Each row is a point on a tangle of strands that fork, close into loops and nearly touch. The rows are in no order.
Two points are linked if the straight distance between their rows is under 7.67. Some points are linked to none.
k605: [-0.25 -1.63 -0.99 -2.40 -2.21  0.46  1.73  0.72  2.50 -2.68  1.66  1.01
  0.67  0.24 -2.60 -0.53 -2.83 -0.40  0.67  0.07  1.02 -1.34  2.95]
k95: [ 1.62 -0.87 -1.19  1.79  2.71 -0.74 -3.49 -4.46  1.20  0.44  0.02 -0.19
 -0.91 -2.59 -2.21  2.17 -0.17 -1.89  2.80 -0.93  3.17  1.61  1.21]
k504: [-1.19 -0.65  0.61 -2.51 -0.22 -0.01  0.86  3.15  0.00 -3.29  2.19 -0.27
  1.65  0.59  4.22 -2.26 -1.14  0.17  1.26 -2.19  0.45  0.67 -0.42]
k800: [ 1.85 -1.68  0.11  0.38 -2.00 -0.45 -1.54  1.65 -2.36 -0.44 -0.18 -0.87
  1.00 -0.97  1.03 -2.01 -1.31  1.90 -1.55 -0.27  0.58  1.30  1.38]
k320: [ 1.91  0.65  1.18  2.04  1.97 -1.30  2.47  0.09  2.76  0.69  0.47  1.47
  1.36 -1.61  3.63 -2.37  0.64  0.37  2.01  1.91  1.45 -0.15  1.41]
k326: [-2.18  0.02  1.81  0.80 -0.01 -0.49 -0.02 -1.44  1.86 -2.56 -2.72  2.41
 -0.81 -2.42 -4.26  2.73  0.86 -0.37 -1.56  1.88  3.07  1.33  0.58]
k658: [-2.64 -1.52  1.90 -1.80 -1.63 -0.10  2.19 -1.49  0.38 -0.14  0.00 -3.67
  2.79 -1.97  1.37 -1.46 -0.09 -2.43  1.13  0.40  1.29  2.37 -2.39]
k110: [-1.81 -1.71  0.81  3.22  0.99  1.49  0.03 -3.21  1.14 -2.30 -0.71 -1.13
  1.25 -4.95  2.85  0.17 -0.42 -1.14  1.42  1.85  0.04  2.22 -1.63]
k549: [-1.91 -2.74  0.28  1.14 -0.02 -1.66  1.49 -2.45  0.98 -2.61  1.04  4.41
  4.03 -4.68 -2.83 -0.16 -0.87 -0.53  3.43  1.20  1.97  2.61  0.12]
k997: [-0.27 -2.39  0.98 -0.12  1.68  0.42 -0.27 -2.16  0.39 -2.04 -0.72 -2.58
  0.87  1.03 -1.60  0.47 -1.77 -1.96 -2.67 -0.47  0.46  2.52 -1.46]
k61: [ 0.47  0.77 -1.54  0.10 -4.22  0.08 -0.87  4.04 -1.83  0.42 -0.13 -1.00
 -1.76  2.16 -0.08  0.10 -1.35  1.69 -2.21 -2.64 -1.68 -2.29 -0.81]
k820: [-1.24  0.23  1.10  1.06 -1.73 -0.20 -1.92 -1.26  0.40  0.50 -0.12 -1.52
 -0.90 -6.65  1.48  0.26  1.78 -1.73  3.50  3.77  1.64  3.30  1.58]
k964: [ 3.39 -0.31 -0.26 -1.19  1.80  0.69  0.50  1.06 -0.47  1.82 -1.62  2.35
  0.41  0.22 -3.88  0.77 -1.79  0.68 -0.43  2.45 -3.27 -2.55  2.12]
k934: [-0.06 -0.29  1.74  0.53  1.58  2.84 -1.70  1.48 -2.16  1.33 -1.60 -0.03
 -2.04  5.00  0.62 -0.38  1.91  0.70 -2.77  0.47 -3.08  0.71 -1.67]
k970: [ 2.22 -0.93  0.07  2.44  2.02 -2.58 -1.58  0.27 -1.30 -1.06 -0.07  2.14
  0.22 -1.98 -5.69  1.16 -1.02  1.37 -0.19 -0.01  1.52  1.57  0.86]
k22: [ 1.34  1.51  0.39 -1.97 -0.29  0.44  2.88  2.10  1.20 -1.07 -1.67 -0.34
  0.70 -0.98  1.90 -1.86 -0.27 -1.53 -0.38  4.87  0.24  0.49 -0.02]
k419: [-2.82 -2.61  0.62 -2.46  2.43 -1.04  0.41 -0.88  0.16  0.26  1.74  0.19
  2.76 -0.78  1.97  4.00  0.34  0.42 -0.29 -1.69  1.22 -0.17  0.18]
k794: [-1.26  1.98  0.11  1.36  1.41  0.21  1.24  2.07  0.09  0.35 -2.00 -1.68
  0.35  0.35 -2.69  2.70 -1.01  2.26  1.36 -2.47  1.56  1.35  2.16]
k893: [ 1.42  6.83 -2.38 -0.52 -0.99  1.63  0.64  1.90 -3.12  0.74 -1.95 -0.80
 -1.68  2.76  1.03 -2.46  2.45  0.12  2.30  0.70 -1.53 -2.04 -2.34]
k888: [-4.51 -1.72  1.00 -4.08 -0.28  0.67  0.38 -0.62  2.54 -0.24  1.92  2.60
 -0.33  4.31  2.22  0.35  0.10 -2.33 -0.77 -3.49 -2.28 -3.14 -2.57]
k739: [-2.37  0.90  0.35 -4.35  1.19 -1.44  0.78  1.78  2.01  0.83  0.58 -0.42
 -1.81  2.90  0.41 -1.20 -0.45  0.08 -2.28 -1.89 -0.74 -1.18  1.47]
k219: [ 4.86  1.12  1.18  0.55  0.89  0.55  2.73 -0.86 -4.50  1.85 -0.35  1.13
  0.83 -2.51 -4.74 -1.44  2.41  3.72  0.55  0.14 -2.59  0.86  2.02]
k342: [ 0.78 -0.55  2.73  0.29 -0.95 -1.01  0.90 -2.32  4.20 -0.83 -1.25  0.68
  1.33 -4.12  1.76  0.10  2.17 -4.69  3.56  0.84  0.88  5.17  1.80]
k467: [ 2.94  0.73  1.58  0.58 -0.85 -0.37  0.68 -1.21 -4.00  3.01 -2.81 -0.80
  1.41 -4.11 -1.02 -1.42  2.48  2.82  0.44 -1.13 -0.76  0.42  0.96]
k852: [-1.90  1.00 -1.47 -1.04 -4.21 -1.22  1.02  4.32  1.11 -2.37  1.35 -0.06
 -0.55  2.14  1.73 -0.16 -2.23  0.62 -3.47 -1.16 -0.20 -1.50 -1.00]
k277: [ 2.53  1.30 -1.57 -0.61  0.17 -2.20  0.88  0.48  0.95  2.22  2.42 -0.47
  1.01 -0.07  4.40 -3.08  0.38 -1.91  3.02  2.73  1.04 -0.23 -0.36]
k263: [-1.71  3.02 -2.77 -0.66 -0.48 -0.59 -1.66  3.14 -0.60  0.37  3.60  0.99
 -5.71  3.45 -0.63 -1.30 -0.60 -1.18 -0.90 -1.32 -5.35 -3.95 -1.15]
k327: [ 0.77 -1.79  1.59 -0.54  0.93 -0.63  4.25 -1.33  3.12 -1.84  0.28  0.66
  4.15 -2.53  2.19 -0.36  0.59 -2.98  2.63 -0.21  0.29  2.77  0.21]
k488: [-3.26  0.22 -1.20 -0.49 -1.98 -0.51  1.39  1.82  2.44 -2.91  2.13  1.08
  0.89  2.52  3.69 -2.41 -2.35  1.71 -1.17 -2.66 -0.42 -0.62  0.80]
k100: [ 1.31  1.22 -0.18 -2.82  0.91 -0.44 -1.10  1.24 -2.26  2.70  1.31 -0.11
 -0.96  4.59  0.92 -3.54  1.52 -0.60 -0.61  0.81 -0.38 -0.67 -1.14]
k791: [-1.81  0.34 -0.56 -3.81  1.79  1.05  3.04 -1.38  1.99 -1.04  0.30 -0.70
  1.58 -0.72  2.96 -0.19 -0.46 -2.17  1.79  0.65 -0.68 -1.61 -1.08]
k152: [ 1.26  2.14  1.88  0.80  0.20  2.35  0.30  2.59 -2.03  1.07 -0.58  1.67
 -3.89  4.14 -0.04 -1.28  3.37  1.68 -2.01  0.82 -3.97 -2.73 -1.72]
k545: [ 0.89 -0.20  1.20 -0.29 -2.10  0.50 -0.03  0.19 -0.39  0.24 -0.45 -3.90
  0.68 -2.50  2.01  0.11  1.02 -3.99  4.16  0.92  2.25  2.02 -2.29]
k384: [ 1.02 -1.70  1.60 -0.77 -2.33  0.00 -0.60 -1.64  0.73 -1.87 -1.89 -0.89
  0.94 -3.66 -0.69  1.69  0.34 -3.82  2.63 -0.36  3.93  1.52 -0.83]
k972: [ 2.79 -1.23 -1.34  2.35 -0.62 -3.03 -2.74 -4.23  0.15  1.70 -0.35 -1.52
  0.65 -5.67  0.60 -1.85 -0.87 -0.18  0.89 -0.92  0.82  1.61  1.66]
k72: [-0.81 -0.84 -0.71 -0.18  3.33  1.01 -0.82 -4.09  1.41 -2.55  0.09 -1.96
 -0.84 -3.85 -1.70  3.93 -0.34 -1.73  1.30  0.44  1.00  0.89  0.48]
k661: [ 3.11  1.31  0.97 -3.76 -1.23 -0.71  1.50  1.99 -0.19 -0.49 -1.45 -2.77
 -0.50 -0.40  0.42 -4.72  0.12 -1.48 -0.71  1.23  0.52  0.81  1.14]
k600: [-0.84 -0.43  0.30  1.62  1.04  1.26  0.77  0.78 -2.58  1.31 -0.40 -0.55
  1.03  1.21  0.63 -2.19 -1.73  2.86 -0.06 -1.00 -3.91 -3.40 -3.01]
k272: [-2.07 -2.34  1.39  2.93  2.25  0.04 -3.69 -5.09  1.42 -2.54 -2.22  2.98
 -0.60 -2.52 -3.25  0.09 -0.77 -0.16 -0.17 -1.35  1.36  2.10 -1.47]
k687: [ 0.20 -0.27  0.63 -0.98 -0.90  1.32  0.28 -2.37  3.34 -1.21  0.35 -0.53
 -0.77 -3.52  2.85 -0.78  1.81 -3.02  3.34  2.78  1.94  1.68  2.57]
k963: [ 4.65  0.87 -0.80  2.86  0.87 -1.20  0.72  1.35 -3.43  0.77  0.01  0.75
  0.68 -0.64 -4.89  0.62  0.53  2.76  0.24 -0.28 -0.07  0.67  1.88]
k319: [-0.40  2.66 -2.94 -0.18  2.10  0.10  0.32 -0.80  1.01  0.91  1.14 -2.83
 -0.84  2.52  0.22 -1.74 -1.05 -0.12  1.84 -0.49  0.18 -0.90  0.19]
k574: [-1.20 -1.37 -0.30  1.41 -1.38 -0.23 -0.85 -0.94 -0.85 -2.50  0.83 -3.49
  0.38 -2.89 -0.96  2.04 -1.78  0.92 -0.25 -1.84  2.81 -0.91 -1.23]
k657: [ 0.68 -0.45  1.03 -2.72 -2.51  0.90  0.20  0.49  1.30 -1.23 -1.07 -1.80
 -0.86 -1.02 -2.78 -2.38 -1.19 -0.93 -0.19  1.87  2.36  0.73  3.29]
k420: [ 2.28  2.46 -1.71 -0.48  0.76  1.49  0.83  2.04 -3.44  2.98 -0.64 -1.13
  0.09  1.31 -5.07  0.53  0.81  2.12  2.61  0.24 -0.77  0.39  2.28]
k484: [-2.37 -2.10  1.91 -1.78  0.30  0.49  0.40 -0.72 -1.18  0.16 -0.92 -4.03
  1.52 -0.32  0.08 -1.50 -1.85  0.18 -2.24 -0.96 -0.57 -0.02 -2.57]
k724: [ 0.65 -0.12 -0.43  3.01 -0.31 -2.66 -0.97 -4.12  2.01  1.03  0.78  0.24
 -0.43 -4.09  0.19 -1.35  0.39  0.41 -0.02  2.71  3.34  0.14  1.65]
k29: [ 4.51 -0.01  0.50  0.72 -1.15  2.37 -1.10  1.33 -2.93  1.40 -1.22  2.84
 -1.77  1.14 -4.94  1.54  1.77  0.88 -1.35  2.50 -3.15 -1.44  0.83]
k846: [ 3.05 -1.80  1.15  0.79  1.54 -1.13 -1.30 -0.65 -0.64  0.15  0.51 -3.74
  0.48 -2.97  0.94 -2.15 -0.74 -2.58  1.11 -0.45 -1.73  5.40  0.71]
k345: [ 2.93  1.05 -1.64 -0.41  3.63 -0.80  0.62 -0.32 -1.38  0.94  0.08 -3.08
  0.16 -2.76  1.09 -0.17 -0.31  1.20  0.44 -0.25 -1.49  0.51  1.93]
k16: [-1.94 -0.74 -0.32 -0.90  0.26  1.62  2.62 -1.09  3.17 -1.14 -0.70  2.85
  2.85  0.55  2.07  0.36 -1.47 -0.02  0.61  0.25 -0.89 -2.02  0.40]
k509: [ 1.69  0.78  0.21  1.65 -0.86  0.93  1.07  2.05 -0.59 -0.81 -1.26  1.33
  0.19  0.53  0.21 -0.42 -0.47  0.64 -2.43  5.53 -0.36 -1.47 -0.90]
k248: [-3.01 -0.21 -1.81 -0.07  0.30 -0.75  2.29  0.14  0.54 -2.73  2.88 -3.57
  1.04 -1.29  1.85  1.19 -1.54  1.03 -0.02 -0.73  1.84 -0.56 -0.60]
k117: [-1.33 -2.41 -0.67 -1.24  1.28  1.23 -1.12 -2.33  2.55 -2.04  3.18 -0.39
 -2.47  2.22  0.35  3.41  0.89 -1.65 -2.35  0.34  1.27 -0.62  0.52]
k616: [ 5.84  2.30 -1.55 -2.97 -0.68 -0.23 -0.32  0.06 -2.95  2.23  0.53 -0.56
 -0.97  2.14  0.26 -2.86  2.90 -0.54  0.84 -0.37 -0.39 -1.54 -0.69]
k947: [ 0.97 -2.01 -0.02  2.02 -0.57 -1.83 -3.00 -2.47 -0.35 -0.49 -0.55 -1.85
  0.93 -5.35 -1.82 -2.58 -1.90 -1.77  2.10 -0.51 -0.51  5.21  0.59]
k458: [ 3.87  0.70  0.22  4.96  0.40  0.12 -1.65 -1.98 -0.66  1.64 -0.86 -1.20
 -0.75 -2.21 -1.00 -1.00  1.83 -1.10  3.88  1.48  0.30  3.23  0.82]
k287: [ 1.79  0.82 -1.40  1.86  0.78  1.30 -3.11 -3.15  0.10  0.82 -1.76 -1.44
 -2.22 -0.82 -1.36 -0.76  0.64 -0.56  1.01  1.19  1.44  2.10  2.54]
k315: [-1.88 -0.09  1.38 -0.24  1.60 -1.22  0.62 -2.47  2.09  1.22 -1.25 -1.60
 -0.73 -0.84 -1.54  0.39  0.07  1.81 -2.54 -0.35  1.71 -0.21  2.45]
k221: [ 0.16  2.44  0.84 -2.47  2.24 -3.76  1.89  2.76 -0.06 -0.23  2.56  1.13
 -0.28  1.98  3.45 -1.30  0.97 -0.76 -0.49 -0.17  0.74 -2.43 -2.66]
k314: [ 1.81 -0.09 -0.99  2.30 -2.95  2.31 -0.55  2.06 -2.29  0.01  0.14  1.48
 -1.61  0.89 -2.26 -0.29 -0.67  2.10 -2.29  3.36 -3.48 -2.97 -0.44]
k132: [-1.67 -4.09  0.90  2.83  0.48  0.67 -2.05 -4.18  2.05 -4.49  0.98  2.84
  0.15 -1.94 -0.40  1.68 -0.58 -0.11 -1.12 -1.05  1.41  0.52 -0.42]
k361: [ 1.22  0.40  0.87  4.10  2.58 -1.63 -1.86  0.20 -2.52 -0.13 -2.11  1.74
  0.71 -2.95 -2.17  2.46  0.93  0.88  0.71  1.03  1.53  3.46 -1.35]
k38: [-3.93 -0.42 -0.26 -1.12 -3.90  0.86  1.04  4.78  3.51  2.71 -0.03  2.89
 -3.01  1.81  0.02  2.12 -1.77 -1.39 -1.30 -3.77 -3.20 -1.15  1.72]
k364: [-0.32  0.47 -0.41 -0.81  0.24  1.79 -0.95  3.40  0.17  1.36  0.99  1.92
 -3.66  2.79 -0.29 -1.95 -1.30  0.62 -0.77 -2.78 -6.43 -3.83  0.55]
k30: [ 1.47  1.31  0.66  0.00  2.07 -3.51  2.42  2.55  1.47  1.45  2.17  0.89
 -0.40  3.29 -0.16  1.04 -0.08  1.07 -1.01 -1.72  0.99 -3.41 -0.78]
k566: [ 1.52  1.60  0.79 -1.07  0.63 -3.29  1.83  4.58 -1.06  2.34  2.47  1.02
 -2.06  4.05 -2.32 -0.88  0.53  0.40 -2.22 -1.55 -2.71 -3.76 -2.09]
k603: [-1.87 -4.24  0.91 -2.18 -0.03 -1.15 -0.46 -2.65  0.12 -1.68  0.87  2.04
  3.38 -5.16 -0.33  0.46 -0.13 -1.50  1.30  0.67  1.36  3.38  1.32]
k333: [ 1.91  1.07 -3.67  0.38  0.57  2.71 -3.21 -2.92 -1.89  2.45 -1.59 -2.45
 -1.08  1.77 -0.39 -0.34  0.40  1.05 -0.22 -1.18 -1.16  1.64  2.34]
k432: [-0.15  1.02  1.96  1.15 -1.59 -0.43 -1.23 -0.03 -3.92  1.96 -2.73  0.05
 -0.86 -2.61 -1.57 -0.13  2.87  4.70 -3.21  1.19 -0.03  0.73  1.57]
k425: [ 1.27 -1.14  1.05  0.60 -1.27 -1.71 -0.88  0.43  0.71 -1.93 -1.84  3.07
  0.43 -1.57 -4.16  1.39 -1.99 -0.34 -2.37  1.77  1.33  0.58  0.34]
k449: [ 1.91 -2.68  2.57 -1.18  0.09  0.72 -0.68  2.49 -1.28 -3.26  0.13 -1.56
  0.12 -0.72  2.82 -1.69 -0.12 -1.07 -0.01 -0.47  1.16  2.79  0.02]
k685: [ 1.89  0.38 -1.20  3.06  1.62 -1.51  0.11 -1.47  1.98  0.73 -2.58  0.09
  2.75 -1.17  1.63  0.42 -1.95 -0.67  1.69 -2.48  1.00  4.30  1.93]
k246: [-2.60  1.74 -1.02  1.61 -0.97  2.51  0.03  1.92  2.49 -0.08  0.40  1.61
 -3.21  3.97  0.30  2.09 -0.51 -1.13  1.50 -1.14 -1.32 -4.00 -2.21]
k126: [ 2.94  0.82 -0.75 -2.30  1.35  0.77  0.57  1.19 -0.43  1.48 -1.23  1.47
 -1.26  2.17 -1.33 -1.98 -1.26  0.87 -0.48 -1.00 -4.72 -4.57  0.42]
k94: [-1.82 -2.37  0.35 -0.31 -4.50 -0.60 -2.16 -0.48  0.20  1.11  1.64  1.78
  0.18 -0.37 -1.05  0.18 -1.02  1.50 -1.50  1.78  2.65 -2.18  1.51]
k62: [-1.82 -2.66  1.13  1.11 -0.51  0.48  1.82 -0.65  1.84 -4.29  1.96  2.50
  2.24  0.83  1.06  2.07  1.99 -0.68  0.52 -0.93  2.44  3.18  1.24]
k19: [ 1.55  3.71 -1.87  2.51  1.18  0.38  1.76  2.43 -1.62 -1.75 -1.03 -1.73
 -0.51  3.38  1.46 -2.63 -0.36  2.08 -1.99 -1.32 -3.03  0.48 -1.67]
k240: [-3.94 -1.66  0.96 -2.84  0.49 -0.44  1.21  0.63  1.01 -0.70  4.46 -0.04
 -0.55  2.08  1.12  2.93  1.64  0.06 -1.14 -0.82  1.57 -0.84 -0.18]
k362: [-2.18 -2.73 -0.06  1.97  1.25  2.37 -0.25 -4.92  1.95 -4.17  0.88  1.86
  0.54 -1.89  0.78  0.73  0.83 -1.82  0.27  3.36  0.41  2.72  0.01]
k965: [-0.95  0.23 -1.25 -0.48  1.60 -0.70  1.63 -1.63  2.24  3.21  2.83 -0.03
  2.84  0.78  1.71 -2.02 -0.12 -1.83  5.30  1.36  1.80  0.94  0.75]
k736: [-3.27  4.35 -1.98 -4.06  0.53  0.40  1.36  0.09  1.17 -1.08  0.05 -1.36
 -0.48  0.84  3.82 -0.27  0.82 -2.16  2.45  0.95  1.07 -2.39 -1.96]
k411: [-3.79 -0.87  1.31 -1.88  0.89 -0.98  2.70 -1.05  2.64  0.26 -0.76 -0.01
  0.62  0.69 -4.45  3.43 -0.72 -0.01 -2.36 -0.74  0.66  0.06  1.59]
k313: [ 1.08  2.11  0.27  2.31 -0.24 -0.82  1.28  0.74  1.77  1.91 -1.73  1.60
  0.64  0.41  0.53 -0.31  0.26  2.13  0.63  1.02  2.62 -1.70  1.78]
k937: [-0.89  2.90  0.73 -0.44  2.56 -0.94  0.13  1.21 -0.77 -0.33  0.23 -0.21
 -1.80  2.61  2.93 -1.47  0.90  0.03 -1.47 -1.18 -2.38 -4.38 -4.60]
k560: [ 4.49  4.92 -1.40  2.71 -0.21  2.27  1.79 -0.04 -1.72  1.07 -1.62 -0.33
 -2.07  2.14  0.11 -0.91  3.38  1.94  2.03  0.02 -0.58 -2.34 -0.74]
k122: [-1.62 -1.03 -0.65  1.33 -3.42  0.18 -0.87  4.10  1.93  0.54 -0.46  3.38
 -0.60  1.49 -1.19  2.71 -3.26  0.81 -2.32 -1.43 -2.25  0.18  2.85]
k407: [ 3.55 -1.43 -0.27  1.41 -1.21 -2.77 -2.17 -2.30 -0.91 -0.48 -1.03 -0.53
  0.44 -2.78 -1.29 -2.23 -1.26  1.86 -3.10 -2.14  1.44  1.23  1.84]
k161: [-0.34  0.11 -0.31  2.08  1.80  1.39  1.07 -0.45 -0.92  1.69 -0.03 -0.24
  1.90  0.92  2.04 -2.27 -1.20  0.76  2.19  3.03 -1.29 -2.50 -3.26]
k689: [ 0.18  1.96 -0.66  1.48 -0.26  2.08  0.01  3.45 -2.32  1.76 -1.53 -0.69
 -1.30  2.96 -4.07  2.59  0.31  2.60  0.45 -1.77 -1.71  0.10  0.77]
k778: [-2.81 -0.01  1.75  0.84  1.11 -0.99  1.78  1.22  1.56  0.87 -1.92  1.88
  1.71 -1.10 -4.36  3.50 -2.30  2.42 -0.07 -1.76  0.29  0.16  2.13]
k353: [-2.90 -1.78 -1.49 -0.53  0.23 -0.77 -0.21 -3.25  0.24 -2.90  0.33 -2.38
  1.58 -3.58 -1.64  4.67 -1.08 -1.27 -0.71 -1.14  2.00  2.13 -0.90]
k112: [ 1.04  0.41 -2.78 -2.44 -0.61  2.59 -2.82  0.57 -1.33  0.58  0.64 -0.33
 -1.40  1.12  2.12  0.35 -0.32 -0.22  2.14  1.42 -0.05 -3.28  0.04]
k36: [ 0.94 -1.22  1.59 -0.42  2.00 -0.35  3.54 -0.55  2.64 -3.64  0.44 -1.95
  1.64  0.09  0.22  0.47 -0.74 -2.93  0.23 -1.57  1.44  2.01 -1.66]
k822: [-3.20 -1.85 -0.15 -1.03 -2.79 -1.53  0.35  3.46  0.00  0.99  2.92  0.51
 -0.35  2.46  0.95  0.80 -2.09 -0.42 -4.58 -0.18 -2.55 -1.77 -2.53]
k929: [-2.39  1.37 -2.25 -1.15  0.18 -0.01  1.37  2.78 -1.84 -0.75  1.22 -3.66
  1.20  0.51  0.84  1.34 -1.96  0.91 -0.58  1.54 -0.21  0.23 -1.98]
k835: [ 0.01 -1.10  0.68  0.48 -0.22  0.29  1.40  2.30  2.86 -0.64 -1.06  4.27
  1.80  2.38  0.88  1.39 -2.05  0.61 -1.23 -0.96 -0.92  0.28  1.78]
k185: [-0.54  1.08  0.86  1.29  1.15  1.59  0.02 -0.12  0.81 -0.70 -0.64 -1.90
 -2.01  2.92  0.59  1.08  0.27 -0.77 -0.22 -0.92 -0.16 -3.66 -4.62]
k355: [-0.27 -0.83 -0.21 -0.44 -1.73 -1.54 -0.94 -3.52  2.27  1.87 -0.89  0.18
  1.50 -0.61  1.81 -0.21  0.36 -1.54 -0.44  0.99  4.10  1.86  1.53]
k594: [ 3.65  2.53 -0.41  4.57 -0.15  0.69 -0.12  2.14 -0.91  0.31 -1.85  1.42
 -1.27  1.38  0.47  2.09  1.87  2.52 -0.55  0.60  0.97 -1.30  0.39]
k311: [ 0.95  2.10 -0.53 -0.58  1.82 -0.74  0.94  1.21 -4.28  0.59  0.65 -1.09
 -0.50  2.46  0.71 -1.92  0.50  1.38 -1.96 -3.25 -4.78 -3.34 -4.78]
k864: [-1.57  4.79 -0.60 -2.09  0.80  1.06 -1.08  1.55 -1.76  0.38 -0.92 -1.96
 -1.69  3.48  1.93 -1.42  1.78 -2.38  2.96 -0.51  1.05 -1.39 -3.22]
k68: [ 1.86 -0.78 -1.67  0.15 -0.45 -1.09 -2.93  0.70 -3.17  3.57  1.06  0.82
  0.41  2.42 -1.55  2.62  0.24  1.49 -1.41 -0.66  0.55  0.44  1.10]
k500: [-0.15  0.25 -0.93  0.03  0.72  2.19 -2.39  0.06  0.53  1.21 -2.05 -0.13
 -1.35  3.32  1.38  0.23 -0.46  1.09 -2.24 -0.16 -1.39  0.92  1.60]
k909: [-2.02 -1.00  3.77  0.00  2.13 -0.49 -0.85 -2.22  0.81 -0.44 -2.31  0.69
 -1.05 -3.50 -0.73  1.08  1.79  0.38 -2.18  1.60  2.29  2.19  1.06]
k680: [-2.26 -1.78  1.52 -2.25 -3.17  0.48  0.25 -2.03  2.26 -0.17 -0.19  1.57
  1.50 -0.97  2.32  0.79  2.19 -0.41  1.17 -0.74  4.11 -0.96  1.72]
k728: [-3.16 -1.39  0.95 -1.93 -2.13  1.42 -1.73  0.03  1.53  1.43 -0.96  1.70
 -0.33  3.21  3.54 -0.86 -0.71 -0.18 -1.86 -1.78 -1.65 -2.88 -1.71]
k781: [-1.66  0.48  1.92 -1.49  2.22  1.12  0.19  2.55 -1.65  0.28  0.96 -1.13
 -1.00  4.75 -0.34 -4.25  0.08  0.06 -0.72  0.89 -2.35  0.56 -2.00]
k904: [-3.15  2.55 -0.26 -0.34 -1.68  2.65 -0.28  2.56  0.43 -0.83  0.25  0.21
 -1.54  4.87 -0.13 -1.32 -0.39 -1.03  3.72 -0.26  1.10 -1.56 -2.25]
k630: [ 0.04 -1.89 -0.26 -0.13  0.74 -1.53 -2.30  0.63 -1.69  2.04  1.98  0.94
  1.93  0.10  0.77  3.58  0.42  0.36  0.34  0.78  3.06  0.31 -0.32]
k102: [ 3.46  1.05  0.01  4.76  1.13 -3.33 -2.28 -2.23 -2.52  1.89 -1.29  0.33
 -0.03 -4.64 -2.28 -0.09  2.30 -0.53  1.91  1.29 -0.74  4.99 -0.88]
k659: [-4.08 -3.33  0.06 -1.24 -3.27  1.10 -0.87 -0.44  0.42  0.34  1.38  1.59
  1.44  1.40  1.39  1.56 -1.41  0.04 -2.97  1.46 -0.61 -1.04 -1.05]
k890: [-1.22 -1.34 -0.15  0.88  1.79  2.58 -0.72 -2.04 -0.55  0.92  0.01 -0.79
  1.19 -1.47  1.20  0.30 -0.51 -0.87  3.39  3.17  0.43 -0.05 -1.22]
k902: [ 2.93  0.15 -1.99  0.55 -3.22  0.61 -2.73 -0.62 -3.61  2.32  0.36  0.79
 -1.75  1.43 -1.07  1.62  2.34  3.39 -3.42 -2.47 -1.65 -0.78  1.80]
k774: [-2.51 -3.53 -0.86 -3.63  0.56 -1.36  1.36 -3.71  0.35 -1.79  2.64  0.84
  3.34 -2.83  1.63  3.25  2.24 -1.35 -0.80  0.24  1.00  1.50  1.63]
k400: [ 0.68  1.69 -1.94 -0.60 -4.68  0.92 -1.82  1.96 -3.97  1.73  0.88 -0.88
 -2.95  2.64  1.14 -0.81  2.12  3.59 -2.89 -4.15 -3.39 -2.41 -0.25]

A piece is two or more points that can be reached from each other along the links. Count, over all rows, the pieces, the separate loops (a circle has one, a figure eight two, a Y none), the forks (points with three links) and the tips (points with one).
pieces => 5
loops => 1
forks => 10
tips => 18

How many points has the smallest loop of links through each point below? Write - if it is on no loop.
k970 => 11
k659 => -
k736 => -
